Points on a hilly landscape, in no order, each with its height.
A ball rolls from a point to the lowest of its 6 nearest points, and stops where none of them is lower. Distance is the straight distance between rows; heights are no part of it.
j_647: [130, 123, 122, 139, 135, 134, 127, 129, 135, 136, 117, 162, 127]  h=233
j_936: [147, 128, 119, 140, 135, 150, 120, 121, 120, 137, 103, 214, 149]  h=171
j_207: [156, 144, 107, 164,  88, 153, 122, 118, 173, 101, 130, 160, 141]  h=482
j_928: [154, 136, 122, 161,  93, 146, 124, 120, 173, 106, 133, 146, 123]  h=453
j_259: [141, 122, 121, 142, 137, 143, 121, 123, 121, 139, 103, 199, 145]  h=135
j_974: [120, 131, 130,  96, 142, 124, 104, 117,  53, 146, 112, 142, 157]  h=114
j_600: [162, 157, 118, 171,  81, 143, 130, 115, 194,  98, 152, 132, 126]  h=124
j_773: [108, 125, 125, 111, 148, 120, 131, 134, 104, 138, 124, 124, 139]  h=608
j_190: [123, 120, 123, 141, 132, 134, 136, 129, 136, 132, 122, 150, 122]  h=305
j_146: [109, 118, 138, 103, 136, 107, 138, 149, 133, 116, 145,  58, 116]  h=302
j_795: [123, 136, 135, 135, 112, 120, 150, 138, 171, 123, 158,  55,  78]  h=354
j_101: [148, 139, 136, 158,  96, 130, 135, 118, 184, 111, 151, 103,  94]  h=431
j_681: [133, 125, 122, 137, 143, 136, 126, 126, 111, 141, 110, 187, 140]  h=92
j_863: [106, 123, 129, 111, 146, 113, 134, 136, 114, 133, 132, 104, 136]  h=609
j_522: [116, 134, 123, 111, 147, 124, 125, 122,  91, 146, 119, 149, 149]  h=264
j_743: [116, 124, 118, 122, 144, 126, 129, 131, 114, 144, 117, 148, 136]  h=300
j_546: [136, 124, 119, 143, 137, 143, 129, 126, 124, 134, 109, 183, 138]  h=138
j_860: [110, 125, 125, 122, 130, 119, 144, 138, 149, 129, 142,  85, 104]  h=248
j_726: [149, 135, 125, 159,  96, 143, 128, 121, 174, 109, 137, 131, 113]  h=392
j_438: [114, 127, 125, 135, 123, 125, 140, 134, 151, 127, 135, 102,  99]  h=195
j_221: [114, 127, 136, 101, 150, 112, 125, 135,  93, 134, 128, 111, 149]  h=626
j_570: [111, 126, 125, 123, 137, 114, 140, 141, 139, 128, 139,  97, 115]  h=282
j_68: [114, 121, 120, 132, 134, 126, 136, 134, 136, 132, 127, 130, 119]  h=393
j_771: [118, 130, 116, 122, 147, 132, 123, 126, 100, 151, 115, 162, 145]  h=177
j_566: [149, 125, 114, 150, 125, 153, 118, 125, 137, 122, 109, 203, 152]  h=265
j_749: [135, 124, 127, 149, 115, 136, 132, 128, 162, 119, 130, 128, 109]  h=241
j_275: [156, 146, 111, 165,  81, 147, 124, 115, 181, 101, 138, 150, 132]  h=420
j_813: [129, 133, 139, 145, 109, 127, 149, 128, 177, 122, 156,  79,  81]  h=256
j_71: [126, 129, 118, 136, 139, 136, 129, 130, 118, 140, 114, 169, 135]  h=153
j_848: [155, 135, 106, 160,  96, 152, 121, 122, 160, 107, 119, 178, 141]  h=528
j_661: [120, 116, 158,  88, 151, 106, 114, 130,  73, 128, 127,  95, 145]  h=888
j_374: [122, 121, 147,  90, 148, 113, 103, 122,  58, 135, 117, 115, 153]  h=542
j_755: [119, 108, 170,  86, 153, 104, 116, 131,  77, 133, 128,  85, 139]  h=877
j_338: [106, 121, 133, 111, 132, 111, 148, 145, 144, 115, 147,  49, 104]  h=125
j_290: [122, 108, 160,  80, 148, 111, 102, 119,  46, 136, 115, 109, 146]  h=574
j_725: [112, 127, 133, 126, 122, 115, 147, 144, 151, 121, 145,  62,  95]  h=283
j_666: [162, 167, 103, 172,  74, 144, 133, 116, 194, 104, 158, 142, 134]  h=437
j_932: [108, 121, 138, 102, 142, 109, 136, 144, 118, 123, 137,  74, 128]  h=456
j_419: [114, 130, 131, 117, 121, 114, 152, 141, 162, 119, 156,  41,  88]  h=466
j_177: [124, 136, 116, 112, 150, 134, 115, 113,  71, 159, 108, 177, 155]  h=82
j_500: [125, 105, 166,  78, 151, 105, 106, 121,  57, 137, 119,  94, 137]  h=705
j_2: [126, 132, 116, 127, 146, 132, 121, 124,  98, 147, 112, 181, 147]  h=132
j_151: [134, 136, 116, 127, 148, 142, 112, 114,  85, 158,  98, 212, 155]  h=118
j_375: [116, 127, 133,  99, 148, 120, 114, 129,  80, 144, 118, 126, 152]  h=63
j_61: [112, 121, 151,  96, 145, 109, 131, 141, 106, 119, 134,  75, 138]  h=597
j_484: [128, 127, 125, 143, 114, 132, 138, 133, 163, 127, 136, 106,  98]  h=115
j_971: [137, 120, 124, 147, 119, 137, 134, 128, 153, 124, 124, 143, 114]  h=270
j_941: [147, 132, 131, 158,  98, 135, 131, 122, 179, 116, 141, 118, 101]  h=353

Call two points neighbours if one is among the 6 nearest of the other. Go from one point of each pair to the other, from neighbour to neighbour, staying as low as possible. Name the highest point that can't be avoided.
j_681, j_600 => j_941
j_484, j_375 => j_971
j_484, j_338 => j_860
j_177, j_375 => j_974

Where does a ball stop that starts at each point below?
j_755 => j_375
j_743 => j_681
j_61 => j_338
